Points, in no order, along strands that fork, close into loops and pass close to each other.
Two points are linked if the straight distance between their rows is under 10. Some points are linked to none.
z_21: [ 0.03  2.42  4.57  1.61 -0.71 -1.00 -4.36 -0.48 -0.75  1.31 -0.80 -3.36
 -2.13 -0.34  2.12  3.31  3.40  2.61  0.75  4.85  4.59  2.13  0.25  0.43
 -4.18 -1.92  0.60  2.11]
z_306: [ 1.59 -0.25 -1.70 -2.81  3.03  1.59  2.37  1.37  0.70 -1.40  1.87 -3.13
  3.67  1.70 -2.49 -2.00  4.51 -4.92  3.04 -0.43 -1.91 -3.13  0.46  1.73
 -2.60 -2.42  0.85 -1.03]
z_315: [ 1.07  0.02 -0.24 -2.50  3.09  2.03 -1.05  1.36  2.92  0.47  0.26 -3.77
  2.05  4.30 -1.32  3.92  0.69 -0.03  3.60 -2.90 -0.33  3.06  1.66  0.92
 -2.55 -1.29 -0.42  0.41]
z_479: [ 0.97 -1.71  3.81 -3.33 -2.21  2.56 -0.13  0.18 -0.55 -1.84  1.75 -2.24
 -0.76  0.30  0.60  1.29  3.45  0.89 -1.37  2.29  2.06 -1.53  0.17 -2.06
 -4.71 -1.82  3.96  1.41]
z_230: [ 3.74 -0.84 -2.48 -4.21 -0.56  3.00 -1.08 -1.89 -2.35 -3.67  0.80  0.26
  0.43  0.23  1.59  0.19 -1.43 -1.74  0.60 -4.54 -3.46  2.29 -4.98  1.45
  1.19  0.19 -5.03 -1.30]
z_728: [-0.83  1.71 -0.24 -2.74 -1.20  3.33  0.89  2.58 -0.49  4.13  2.00 -0.31
  1.18  1.44  3.74  1.66  1.45 -1.05  3.49 -3.50 -1.98  0.46  1.72  0.98
 -3.05 -1.20  4.64  0.26]
z_513: [ 0.59  1.87  4.47  1.76  2.21  0.12  1.54  0.97  3.54  2.11 -2.00 -2.71
  1.91  2.95  1.11  0.24  3.34  1.36 -0.73  3.84  0.21 -0.03  0.44 -2.50
 -3.26 -1.52  1.38  1.83]
z_290: [ 0.07  2.41 -1.91  2.43  0.31 -0.65  1.31  0.16  1.78  3.89  0.95  3.15
 -1.68  0.17  4.62 -0.86 -3.42 -0.81 -1.16 -3.83 -1.99  2.08  1.97  0.27
  3.42  3.02  1.33  1.38]
z_260: [-1.47  3.12  1.06  5.55  0.12 -0.91 -0.94 -0.48 -0.41  3.65 -1.36  2.02
 -1.93 -1.38  3.00 -0.78 -1.36 -0.89 -2.47 -0.17 -0.40  1.47 -0.11 -0.84
  2.97  2.73  2.78  2.78]
z_267: [ 2.29  1.02  1.54  2.17  4.07 -1.06 -0.12 -0.48  2.81  4.38 -1.58 -0.69
  0.05  2.47  3.38 -0.39  2.42  0.31 -2.62  2.10 -0.50  0.59  2.69 -2.11
 -2.43  0.82  2.22  2.55]
z_161: [-1.80 -1.69 -3.32 -1.42 -0.84 -4.40 -3.17  0.97  1.59  0.12 -1.24 -0.70
  0.59 -0.62 -1.57  3.44 -4.20  3.59  4.71  1.50  4.95  1.12  2.64  2.85
  0.92 -1.60 -5.80 -2.88]
z_929: [-0.44 -2.12 -2.65 -1.10  1.61 -0.11 -5.25  0.31 -2.80 -0.55  0.91 -1.80
 -2.61 -2.08 -1.89  1.72 -0.28 -2.69  2.28 -0.93  2.05  0.55  1.18  3.15
 -0.46 -0.07 -0.19  0.87]
z_947: [-2.90  2.82 -3.50 -0.34 -1.18 -1.62 -1.00  0.78 -2.14 -1.64  0.77  0.03
 -0.48 -1.23 -2.55  1.78 -5.43  0.80  3.89 -1.84 -0.22  0.68 -2.58  2.33
  4.58 -1.19 -5.35 -1.16]
z_130: [ 3.55 -4.37 -2.28 -1.50  2.28 -2.22 -1.77 -1.60  1.45 -0.11  0.98  1.14
 -4.00 -0.38  1.34 -0.51 -2.58  0.24 -2.35 -0.04  1.32  0.27  4.96  0.51
 -0.21  3.04 -0.93 -0.09]
z_606: [-4.64  3.25 -1.02  0.76 -0.89  1.26 -0.16  1.78 -2.45  2.84 -0.28 -0.18
  1.12 -0.60 -0.51  0.51 -1.61 -1.01  2.94 -1.48 -1.40 -0.72 -1.42  1.14
  1.21 -2.49  0.78  1.17]
z_293: [ 0.17 -2.30 -2.00 -1.84 -2.42  0.71 -2.35 -0.08 -4.01  1.49  2.42  3.06
 -3.41 -2.43  3.48  0.32 -0.63 -1.27  0.97 -1.83  0.43  0.63  3.36  2.63
 -0.12  2.61  2.97 -1.21]
z_30: [-1.42  1.62  2.12 -0.88 -2.51  2.35 -1.70  2.89 -2.60 -0.87  4.58 -3.04
 -3.11 -1.93 -0.24  1.80 -0.31 -4.33  2.58 -2.95  1.62 -0.51 -1.65  0.59
 -1.46 -1.15  2.44  2.35]
z_494: [-2.06  2.04 -0.46 -0.39 -2.28 -0.30  5.71  1.73  2.12 -1.11  3.91  1.28
  0.33  1.24 -2.25 -1.40 -2.55 -0.32  2.11 -4.70 -2.29 -0.24  0.13 -1.18
  2.58 -1.07  0.75 -2.66]
z_456: [-3.42 -0.48 -2.20 -1.16  0.70  1.80 -4.51  0.46 -3.50 -1.43  0.69 -2.25
  0.64 -1.15 -3.49  3.42  0.42 -2.79  4.81 -2.31  2.08  0.84 -2.26  3.17
 -1.59 -3.31 -0.35  1.83]
z_934: [-2.96  0.79  1.41 -0.92 -0.82  2.78 -3.52  1.99 -1.94 -3.03  2.86 -4.60
  0.06 -1.32 -2.69  2.95  1.88 -4.47  3.25 -1.89  3.28 -0.52 -4.52  1.15
 -1.71 -3.26  1.88  2.90]
z_308: [ 1.64 -3.33 -1.89 -0.85  0.15 -5.58 -0.70 -0.88  2.51  3.26  1.33  1.41
 -3.53 -1.14  3.81 -0.63 -3.88  2.60 -0.80  0.77  3.57  0.25  6.93  1.03
 -0.29  1.08 -2.37  0.83]
z_925: [-2.08  2.07 -0.50 -0.28 -1.08 -0.53  6.95  3.34  1.53  0.72  3.45 -0.92
  0.41  1.44 -3.67 -3.15 -1.94 -0.51  3.59 -2.31 -1.80 -2.72  3.75  0.34
  2.01 -1.80 -0.08 -2.78]
z_222: [-0.55 -1.35  5.17 -0.56 -4.37  3.00  3.43  0.53  1.60 -2.37  3.58  2.22
 -0.23  1.01 -1.23 -0.62  1.77  2.77 -0.68 -2.82  1.09 -0.25  0.01 -3.52
 -1.10  0.21  6.67 -2.54]
z_54: [ 2.00  1.57 -1.30 -3.03  1.94  1.12 -2.36  1.10 -0.04  3.12 -0.19 -3.87
 -0.46  2.01  2.02  2.66 -0.54  0.20  2.42 -0.64 -0.36  2.27  2.21  3.30
 -2.70 -1.11 -1.32  2.04]
z_740: [ 1.56  2.97 -1.51  1.55  0.74 -0.44  0.93  2.90 -0.39  5.32  0.29 -0.91
 -0.69 -1.32  4.96 -3.86  1.53 -3.67 -0.14  1.25 -2.98 -2.19  1.09  2.47
  1.49  2.13  1.29  1.74]
z_995: [-0.82  1.82 -3.08 -1.32 -1.76  2.37 -1.37  0.42 -3.49 -1.47 -0.42 -0.22
  0.57 -1.20  0.17  1.09 -2.86 -2.52  3.66 -3.12 -1.95  1.25 -4.99  3.57
  2.25 -1.08 -5.21 -0.56]
z_768: [ 5.38 -0.98 -0.09 -3.08  0.41  3.61  1.10 -2.55 -1.33 -2.38 -1.05  0.11
  1.12  1.20  1.82 -1.49  0.99 -0.82 -3.61 -2.31 -4.28  1.44 -5.44 -2.21
  0.49  1.37 -3.03  0.39]
z_79: [ 2.43  0.27  2.02 -1.83 -2.93 -3.39  0.41 -0.11  0.35 -2.76  0.44 -4.73
 -4.66 -1.57 -2.48  1.30 -2.48  3.89 -0.56  4.45  3.17 -0.46  1.79 -0.62
 -1.27 -1.01 -5.61 -0.29]
z_241: [-0.48 -3.32  2.35 -3.72 -0.85  3.29  3.60 -0.71 -0.58 -4.63  1.31  1.36
  3.70  2.12 -3.84 -0.82  1.06  1.20 -1.42 -1.23  0.46 -3.13 -2.82 -2.22
 -2.20 -3.57  1.65  0.29]
z_422: [ 2.43 -2.13  0.40 -0.21  1.23 -0.31  5.02 -2.32  3.42 -3.05 -0.16  1.94
  1.26  2.07 -2.63 -3.13  0.53  0.07 -4.24 -1.40 -2.96 -0.65 -0.31 -4.23
  0.53  0.72  0.24 -1.67]
z_935: [ 1.62 -2.89 -2.00 -2.73  0.79  1.73 -3.92 -2.09 -1.36 -1.74 -3.24  1.00
  2.11  0.65  0.71  2.39  1.07  2.77  1.09  2.69  0.92  1.97 -0.37  2.99
 -2.24  0.00 -1.97 -1.70]
z_160: [-2.70 -2.60 -0.28  0.02 -3.80 -3.95 -0.09 -1.73  2.58  1.64 -1.89  1.21
  0.70 -2.41  0.12 -1.12 -2.30  4.57  0.06  2.54  3.28 -2.88  5.04 -1.53
 -2.25 -2.71 -2.29 -3.70]
z_264: [ 0.11 -0.68 -0.49  2.10  0.66 -2.80 -1.96 -2.09 -1.13 -0.28 -2.02  1.83
 -1.97 -2.46  0.36 -1.41 -2.51  2.04 -3.40  4.67  0.48 -0.34  0.46  0.51
  2.41  1.60 -1.80  0.73]
z_113: [ 1.83  2.49  3.60 -0.91  1.93  2.36  4.08  1.88  3.13  0.83 -0.80 -2.05
  4.41  3.16  1.58 -0.69  6.36  0.55 -0.07  2.62 -1.38 -2.03 -2.60 -2.03
 -2.94  0.07  3.36  1.15]
z_9: [-0.84 -1.42  1.12 -0.89  0.69  1.67  5.49 -1.10  1.55 -2.97 -0.91  1.12
  4.77  3.13 -3.78 -2.73  0.89  0.99 -1.93  0.06 -1.82 -2.49 -1.59 -2.73
 -0.24 -2.84  0.45 -0.66]
z_149: [-1.48  0.75 -3.79 -0.51 -1.49 -3.35 -1.44  1.56 -0.61 -0.74  1.76  0.42
 -1.89 -1.66 -1.14  2.27 -4.09  1.86  4.50 -0.59  2.78  2.01  0.32  3.19
  4.46  1.71 -3.81 -2.28]
z_951: [-1.83 -3.09  0.83 -0.71 -0.50 -0.16  5.00  0.83  2.93 -2.77  0.12 -0.06
  2.62  2.19 -4.91 -3.76  0.26  0.27 -0.26  0.80 -0.21 -4.71  3.66 -2.14
 -2.25 -3.77  1.06 -3.05]
z_524: [ 0.02  0.79  2.55 -0.73 -1.20  0.35 -4.74  0.53 -0.09  0.21  1.07 -4.74
 -2.42 -0.98 -0.44  4.46  4.24  0.60  2.85  3.13  4.81  2.23  1.54  1.99
 -4.54 -0.75  2.21  1.19]
z_760: [ 0.38 -0.67 -2.31  1.86 -0.60 -0.11 -1.44 -0.26 -3.45 -0.65  0.85  2.03
 -3.02 -2.86  2.32 -2.97 -3.18 -4.67 -2.12 -1.34 -1.16 -0.31 -1.96  1.74
  3.35  3.24 -2.36  0.89]
z_406: [-0.65  1.24  0.08  2.76  0.81  0.90 -4.72  0.58 -0.38 -0.01  0.23  1.62
 -1.30  0.09  0.19  3.11  0.71  0.01  3.49 -1.95  2.01  4.29 -0.75  2.40
  2.18  4.87  0.51 -1.82]
z_663: [-2.60  3.83  5.04  1.92 -3.40  1.78  2.00  0.35 -1.29 -2.98  0.64 -0.19
 -1.18 -1.37 -1.63  0.19 -1.63  0.69 -2.06 -0.77 -0.69 -0.56 -5.49 -3.10
  2.56 -1.26  0.25  2.12]
z_933: [ 2.84  3.56  1.44  0.10 -2.48  0.69  0.16 -0.24 -2.25  0.77  0.11 -0.07
 -2.27 -0.61  4.32  0.52  1.07  2.13 -0.02  2.01 -0.61  1.79 -0.56  1.99
  0.16  2.86 -1.21 -1.43]
z_451: [-0.83 -0.63 -2.10  2.14  5.16  0.49 -4.49  0.32 -0.42  1.83 -1.40  0.74
  1.98 -0.23  1.72  0.30  1.76 -5.20  0.97 -1.59  0.00  0.47 -0.69  2.00
  0.27  1.56  1.79  2.78]
z_527: [ 1.14 -1.53  2.63  3.11  1.05 -1.73 -4.86 -3.20  1.67 -0.03 -1.50  2.71
 -1.47  0.57  3.81  3.23  0.43  4.00 -0.48  2.08  4.66  3.75  1.44  0.14
 -2.38  3.16 -1.11 -1.31]
z_249: [-2.31 -3.94 -0.23  0.49 -1.85 -3.46  1.18 -1.15  3.14  3.43 -2.77  0.88
  1.36 -1.81  0.11 -2.62 -1.05  2.70 -2.22  1.48  1.16 -4.13  6.92 -1.91
 -3.14 -3.99  1.01 -1.03]
z_99: [ 3.09 -2.83 -1.56 -0.72  6.09 -1.69 -2.43 -0.31  1.20 -0.63 -1.91 -2.94
  1.25  0.61 -2.62 -1.26  3.79 -2.58 -1.85  3.85 -0.50 -1.85  0.68 -0.56
 -1.87 -0.45 -0.32  1.65]
z_392: [ 2.53  2.13  0.32 -1.84  2.93  2.94  0.25  0.78  1.66 -1.46 -0.96 -3.69
  3.40  3.52 -1.44  2.55  2.16  0.11  0.96 -3.14 -2.33  3.05 -3.95  0.00
 -0.41 -0.57 -2.75  1.47]
z_58: [-0.29 -1.44  1.64 -0.85 -5.68  1.32  1.87 -1.94 -1.45 -1.52  2.28  3.64
 -2.41 -1.28  0.48 -0.49  0.93  2.29 -1.49 -1.23 -0.22  0.62  0.43 -2.40
 -0.97  0.86  4.98 -2.50]
z_537: [ 0.64 -2.16 -0.90 -0.77 -4.99  1.51  3.04 -3.65 -2.68 -0.24 -0.84  5.06
  0.47 -1.42  2.61 -2.20  1.68  1.11 -5.08  0.03 -2.55 -1.47  0.06 -1.89
 -0.53  0.36  4.07 -1.16]
z_86: [ 2.11 -1.64 -0.41  0.34  3.79 -2.27 -0.60  0.43  4.14 -2.09 -0.33 -3.31
 -1.36  2.84 -4.14  1.85 -2.03  0.20 -0.21 -0.30  1.44  1.49  1.59 -1.60
 -0.09  0.59 -3.82 -0.35]
z_877: [-0.54 -0.57  2.89  2.82 -0.91 -2.02 -3.49  0.13  0.49 -2.60 -0.41 -1.70
 -2.83 -1.07 -3.79  2.33  1.64  1.60  2.61  2.80  5.36  1.70  1.66  0.07
 -0.87  3.08 -0.41 -3.48]
z_601: [-1.21 -2.17 -1.09 -1.86 -3.33 -2.57  3.66 -2.84  2.89 -1.56 -1.94  2.65
  3.06  0.17 -0.16 -0.99 -3.22  4.09 -4.07  2.60  0.07 -1.30 -0.56 -4.55
 -0.99 -4.40 -2.65 -1.03]
z_312: [-2.71 -2.35 -1.38  1.57  3.81 -0.89  1.10  0.34  2.43  3.96 -2.59  0.64
  3.69  2.39 -1.90 -1.22 -0.44 -0.12  0.18 -0.25 -1.16 -2.22  3.63 -1.07
 -1.41 -3.77  2.34  1.68]
z_700: [ 1.46  4.79  2.20  1.05  3.38  1.62  1.83  2.38  2.02 -0.96 -1.16 -3.90
  2.73  2.88 -0.64  0.25  1.78 -2.99  0.51 -2.24 -3.20  0.86 -4.95 -0.92
  1.08  0.10 -2.34  2.14]
z_22: [-3.19 -2.43 -2.69 -0.54 -0.80 -1.99 -3.76 -1.52  1.48 -1.26 -1.87  3.34
  2.93  0.55 -1.13  3.79 -2.55  4.13  4.43  0.81  3.46  2.45 -0.50  1.32
  0.64 -0.41 -2.85 -4.65]
z_307: [ 2.02 -2.67 -3.69 -2.57  3.56  1.23  0.09 -1.06 -2.24 -1.34  0.68  1.35
  3.60 -0.34 -0.11 -3.74  3.73 -5.54  0.68 -0.44 -2.57 -2.46 -0.85  1.65
 -1.27 -0.06  0.48 -2.12]
z_379: [ 3.43 -3.78 -1.49 -1.92  1.17 -0.98 -1.10 -1.01 -1.62 -2.12  1.41 -0.40
 -4.15 -1.25 -1.04 -1.26 -0.38 -1.08 -3.39  0.84 -0.33 -1.04  2.29 -1.27
 -1.22  1.70  0.50 -0.19]
z_873: [-1.14  1.47  2.84  3.85  3.72 -0.86  0.19 -1.11  1.90 -0.97 -3.17 -0.23
  1.05  1.50 -2.93  0.91 -0.21  1.55 -2.42  1.73  0.18  0.78 -3.38 -3.60
  1.60 -0.10 -1.08  2.03]
z_902: [ 1.67  0.46  0.29 -0.28 -0.55 -2.83  1.07 -1.13  4.23 -0.21  1.53  1.82
 -0.67  1.25  1.39  2.11 -3.05  3.38 -0.24 -1.65  0.28  3.57 -0.74 -2.36
  1.40  1.31 -1.13 -1.60]
z_792: [ 1.46  0.81  2.07  3.17  5.00 -1.23  0.82  0.33  3.11 -2.13 -0.02 -1.68
 -0.62  2.13 -4.43  0.51  0.35 -0.55 -0.84 -0.71 -0.24  0.98 -0.91 -2.97
  2.10  2.00 -1.22 -0.25]
z_836: [-4.70  2.83  3.76  2.77 -3.20  0.93  3.50  0.13 -0.08  2.10 -2.95  2.26
  4.00  1.46 -0.35  0.70  1.32  5.16  1.64  1.61  1.10 -0.08 -1.17 -1.61
 -0.01 -1.83  2.00 -1.53]
z_559: [-5.88 -1.08  2.26  4.28 -2.65 -0.41  2.86 -0.49  2.14  2.60 -2.45  3.35
  2.80  0.73 -0.59 -0.21  0.40  3.08 -0.11 -0.16  2.50 -1.74  2.16 -2.48
 -1.42 -2.42  5.20 -0.52]
z_125: [-0.40 -1.27  0.57 -1.47  0.26 -0.20  2.36 -0.86 -0.08  0.43 -4.99 -1.26
  4.10  1.01 -1.78 -1.77  0.71  3.33 -1.78  5.98 -1.67 -3.23 -0.64 -1.54
 -1.60 -4.87 -2.96  0.24]
z_668: [ 1.98  0.83 -0.50  1.98  6.06  0.71 -1.50  0.85  2.49  2.75 -1.68 -1.11
  2.42  2.47  2.48  0.22  4.30 -2.61 -0.23  0.09 -1.50  0.70 -0.22 -0.07
 -0.56  2.97  2.49  2.44]
z_518: [ 0.19 -0.10  5.64 -0.89 -1.67  3.33  1.69  1.76  1.16 -0.66  3.40 -0.31
 -0.03  1.60  0.44  1.82  2.50  0.59 -0.57 -1.93  1.75 -0.40 -0.89 -2.84
 -2.63 -0.80  6.11  1.63]
z_471: [ 2.52  3.48  3.06 -0.98 -1.90  1.38  1.40  2.40 -0.14 -0.87  2.12 -3.22
 -2.67  0.78  0.00  0.19  2.55 -0.57  1.59 -0.22 -0.24  1.11 -0.26  0.70
 -0.40  2.65  0.45 -1.91]
z_937: [ 0.51  2.07 -3.62 -1.17 -0.89 -3.16  1.83  0.78 -0.32  2.73  0.72  0.99
 -1.74 -1.56  3.92 -1.46 -5.31  2.27  0.96  0.76 -0.87  0.17  2.88  3.88
  5.42  1.16 -4.82  0.92]
z_252: [ 0.94  0.33  1.65 -0.22  2.55 -0.82  0.54  0.15  1.39  0.14 -3.71 -2.94
  2.74  0.50 -1.03 -1.41  3.98  0.61 -2.33  6.79 -0.44 -2.46 -1.01 -1.48
 -2.28 -2.24 -0.81  1.52]
z_772: [-0.11 -0.92 -1.76 -0.11 -2.22  0.30 -3.62  0.27 -4.49  1.53  1.31  1.98
 -4.42 -4.07  4.29 -0.75 -1.82 -3.15 -0.99 -0.44  0.29  0.10  0.62  3.02
  1.83  3.25  0.43  1.61]
z_447: [-1.25  1.35 -3.59 -1.66 -2.71  0.17 -0.07 -0.52 -3.52  2.16 -0.73  2.53
 -0.25 -2.24  4.39 -1.40 -4.91  1.65 -0.78  0.64 -2.99 -0.24  0.14  3.28
  3.16 -0.77 -2.71  0.60]
z_198: [ 4.53 -0.64  0.07 -1.81  2.28  3.10  2.20 -0.93 -0.22 -1.31  0.02 -0.55
  3.47  1.42  1.91 -2.70  4.12 -4.26 -2.21 -2.60 -4.38 -0.78 -5.76 -2.10
 -1.16  0.52  0.12  1.81]
z_917: [-5.97 -0.80  0.54  3.65  1.13 -0.78  2.64  0.80  2.72  3.52 -2.09  2.05
  3.01  1.89 -2.47 -0.28 -1.07  0.71 -0.74 -2.02  0.18 -1.64  2.55 -1.85
  0.05 -4.37  4.58  2.47]
z_491: [ 2.02 -2.31  1.71  2.94  2.09 -1.58 -3.74 -3.04  0.35 -1.22 -2.55  2.04
 -1.69 -0.37  0.65  0.59  1.17  1.62 -3.44  3.14  2.03  1.41 -0.14 -2.07
 -0.46  4.13  0.21 -0.75]
z_863: [ 0.73 -0.36  0.85  1.02 -2.72 -4.70 -2.35 -1.37  0.27 -2.80 -0.09 -1.50
 -4.51 -2.56 -2.49  2.04 -2.25  3.68  0.22  4.13  5.66  0.89  1.04 -0.65
  0.01  1.78 -4.78 -2.58]
z_438: [-2.65 -1.68  1.43 -0.61 -3.09 -1.31  5.27  2.54  2.29 -0.66  3.07 -0.52
 -0.62  0.27 -4.72 -2.95 -2.23  0.67  0.86 -0.78  1.07 -4.47  5.88 -0.77
 -0.37 -3.49  2.23 -2.23]
z_620: [ 0.78 -1.40  0.64 -4.61 -3.33  2.30 -3.44 -0.52 -3.33 -0.47  2.13 -2.07
 -1.35 -1.25  1.62  3.16  3.68  0.61  2.50  2.41  2.40  0.74  0.59  1.70
 -5.83 -1.69  3.23 -0.17]
z_823: [-0.01  1.87 -1.85 -0.47 -2.67 -0.35  4.31  0.67  1.95  2.76  2.93  1.80
 -1.66  0.61  2.24 -0.49 -2.66  0.37 -1.18 -4.53 -3.31  0.68  2.19 -1.16
  1.82  0.33  2.25 -0.38]
z_367: [-0.20 -1.74 -1.03 -2.52  4.72  1.31  0.05  1.43  1.41 -1.24  2.36 -3.58
  3.04  3.03 -3.75  0.89  1.30 -4.22  2.83 -3.68 -0.73 -0.14  1.64  0.74
 -2.43 -3.01  0.66  0.59]
z_313: [ 2.28 -2.33  1.29 -1.04 -1.48 -0.25  0.27 -0.96 -2.54 -3.32  0.43 -0.53
 -3.09 -2.92 -1.57 -2.48  3.72 -1.19 -3.84  4.50  0.36 -2.42 -0.53 -1.41
 -1.45  1.89  1.64 -1.77]
z_555: [ 1.59 -0.92 -3.23  1.94  2.89 -2.42  0.28 -0.58  0.48 -2.10  1.10  1.91
 -1.31 -1.21 -2.03 -3.05 -2.28 -3.06 -1.05 -1.54 -0.49 -0.25  0.28  1.36
  4.79  3.78 -3.25 -1.02]
z_973: [-2.44 -1.90 -2.06  1.54 -0.76  0.26 -1.27 -4.49 -2.52 -2.18 -1.48  5.07
  0.35 -2.10 -0.77  0.79 -2.26  0.31 -3.58 -2.66 -0.34  1.07 -5.76 -2.68
  2.39 -0.08  0.41  2.64]
z_645: [ 0.38 -4.50 -2.59 -1.10  5.50 -1.03 -1.31 -0.91  1.83  2.48 -2.77 -0.19
  2.06  1.41 -1.08 -1.15 -0.32 -0.35 -1.86  1.15 -1.31 -1.09  3.48 -0.21
 -2.03 -1.92 -0.32  1.99]
z_875: [ 0.03 -0.38  1.48  2.78  1.00 -0.27 -5.16 -0.55  1.50 -1.15 -0.81 -0.01
 -1.55  0.66 -0.83  5.13  1.53  2.16  2.41 -0.03  4.71  5.30  1.01  1.12
 -0.40  3.81  0.06 -2.23]
z_104: [ 1.06  2.91  1.56  1.15 -1.81 -0.49  2.02  2.89  0.50  0.14  3.45 -1.97
 -4.54  0.13 -0.63  0.69 -0.85 -0.11  3.41 -3.25  0.57  1.65  0.92 -0.11
  2.42  4.02 -0.26 -1.75]
z_143: [-1.48  1.51  2.05  3.02  0.65  0.69 -0.15 -1.87 -1.75 -1.36 -2.46  1.02
 -0.11 -0.98 -0.94  0.16  0.11 -0.76 -3.75  0.15 -0.17  0.50 -6.51 -3.22
  2.00  0.92  0.10  3.42]
z_811: [-0.59 -1.99  1.10 -2.47 -2.83 -2.65 -0.47 -0.49  1.06 -0.15 -1.68 -2.77
 -1.86 -2.04 -2.23 -0.20 -2.63  3.81  0.07  3.80  2.56 -2.97  4.06 -0.22
 -2.78 -4.07 -4.41 -1.21]
z_368: [ 1.69  2.79  0.69  1.14 -0.21 -0.50 -3.03 -0.76 -2.89 -0.28 -2.08 -0.29
 -1.06 -2.23  2.64 -0.32  1.17  1.01 -1.76  5.88  0.13  0.61 -1.53  3.03
  1.40  3.01 -2.41 -0.06]
z_832: [ 0.03  3.14  1.34  3.26 -1.15 -0.66 -1.30  1.64  0.49 -0.70  3.08 -0.26
 -4.02 -0.66 -0.72  2.99 -1.73 -0.35  3.43 -4.69  1.71  4.19 -1.89  0.32
  4.30  4.98 -0.64 -1.55]
z_730: [ 3.18  0.02 -1.98 -0.05  2.68 -0.35 -4.73  1.99 -0.70 -2.17  0.31 -4.01
 -2.99 -0.83 -1.51  2.03  1.17 -3.38  0.71 -0.43  2.50  2.53  0.85  3.88
  0.64  3.49 -2.92  1.86]
z_810: [ 0.39 -3.03 -1.74 -0.25 -1.49  1.93  0.88 -3.80 -2.96 -2.21  0.29  5.02
  0.93 -1.02  0.51 -1.77  0.85 -2.37 -3.71 -3.65 -2.66 -0.84 -3.22 -1.82
  0.61  0.78  2.38  0.34]
z_416: [-0.33  2.01 -2.24 -1.29  2.64  1.79  1.68  1.01 -0.58  4.38 -2.29 -0.63
  3.24  1.07  3.10 -1.15  0.09 -1.58 -0.95  0.40 -4.29 -1.94 -1.34  0.01
 -0.23 -3.13 -0.01  4.38]
z_425: [-1.69 -0.99 -4.81 -1.05  0.47 -0.72  0.51 -1.84 -1.41  4.27 -2.85  3.83
  2.55 -0.71  4.45 -2.53 -3.80  1.90 -2.52  1.89 -3.81 -1.16  2.45  3.36
  2.37 -2.35 -1.41  1.53]
z_393: [-2.37  2.20  3.14  0.08 -5.07 -0.16  1.58  1.48 -2.20 -3.51  2.46 -0.72
 -3.60 -2.58 -3.75 -0.25 -2.63  1.43 -0.68  1.69  1.30 -1.74 -1.20 -0.94
  1.97 -1.23  0.05 -0.95]
z_347: [-1.50  2.44  0.46  5.35  1.47 -2.12 -1.48  1.94 -1.27  3.97 -1.14  0.82
 -1.10 -3.22  2.79 -3.12  1.30 -2.46 -1.99  3.15 -0.92 -1.06  1.12  2.20
  3.72  3.78  1.51  1.32]
z_492: [ 1.30  3.52 -1.50 -1.09  2.21  0.56 -1.32  2.25 -0.78  5.26 -0.71 -1.95
  0.22  0.22  5.03 -0.11  0.36 -1.73  0.95  0.79 -2.24 -0.05  1.09  3.53
 -0.07 -0.36 -0.24  2.89]
z_959: [-1.64  2.55  4.99  0.09 -3.65  4.04  0.74  3.97 -0.57 -0.62  5.27 -1.80
 -2.72 -0.06  0.19  1.68 -0.19 -2.22  1.40 -4.72  1.10  0.17 -1.50 -1.47
 -0.91 -0.38  5.17  1.70]
z_649: [-1.01  0.31 -4.61 -0.82  0.83  0.54  3.00 -0.26 -0.68  4.35 -1.84  1.96
  3.06  0.78  2.27 -2.89 -2.50 -0.75 -2.51 -1.32 -5.68 -1.70  1.32  0.63
  1.41 -3.91  0.38  2.72]
z_529: [ 2.60 -0.28 -2.24 -0.84  1.06  2.81  1.98 -0.20 -1.86 -0.58 -0.83  1.97
  4.42  0.58  1.98 -3.43  4.57 -3.73  0.55 -0.52 -4.56 -1.37 -3.80  1.09
  0.29  1.58 -0.34 -1.95]
z_596: [ 0.23  2.72  1.47  2.66 -0.53  0.46  0.49  1.06 -2.86 -2.70 -0.14 -1.22
 -0.52 -2.13 -2.21 -2.53  2.72 -3.84  0.01  1.63 -0.72 -1.63 -4.43  0.19
  2.28  2.03 -1.20 -1.99]
z_361: [ 2.18  0.19 -0.92  2.42  4.80 -1.02  1.63  0.25  1.59 -2.06  2.01 -0.36
 -0.15  1.10 -3.50 -2.50 -0.23 -4.52  0.14 -3.31 -1.31  0.60  0.41 -0.70
  2.73  3.31 -1.25 -1.46]
z_707: [-3.61  2.19  0.25  1.64 -3.85 -0.34  2.64 -1.84 -1.19  2.04 -3.14  3.45
  3.76  0.31  1.86  0.55 -0.36  5.92  1.11  3.07 -0.75  0.23 -2.15 -0.29
  0.69 -1.84 -1.26 -2.56]
z_212: [-0.96 -2.39 -3.44 -2.45 -3.66  1.56 -1.91 -2.28 -2.77  0.84  1.94  6.08
 -0.60 -1.09  3.75  0.95 -1.80  0.69  1.01 -3.54 -0.51  1.21  1.08  1.79
  0.29  1.58  3.75 -2.55]

A fork is a point with three links, a tip a point with one. Leave the first point through the second and follow the links. Name the first fork or tip that comes.
z_995; z_230: z_315
z_347; z_260: z_9
z_406; z_832: z_875
z_529; z_198: z_22
z_925; z_494: z_492
z_707; z_836: z_252

A tip is a point with one link. Name the tips that can be reached along the links from each point below, in the order of the rows.
z_79: z_249
z_947: z_241, z_422, z_700, z_22, z_937
z_760: z_21, z_86, z_730, z_393, z_212
z_513: z_113, z_451, z_125, z_707

Name the points in between on the shortest way along the links from the first point to the second, in order.
z_198; z_241: z_529, z_307, z_306, z_367, z_315, z_54, z_492, z_740, z_347, z_260, z_290, z_823, z_494, z_925, z_438, z_951, z_9
z_555; z_21: z_361, z_792, z_873, z_143, z_973, z_810, z_537, z_58, z_222, z_518, z_479, z_620, z_524
z_368; z_160: z_264, z_491, z_527, z_875, z_877, z_863, z_79, z_811
z_929; z_810: z_456, z_934, z_30, z_959, z_518, z_222, z_58, z_537
z_707; z_113: z_836, z_559, z_917, z_312, z_645, z_99, z_252, z_513
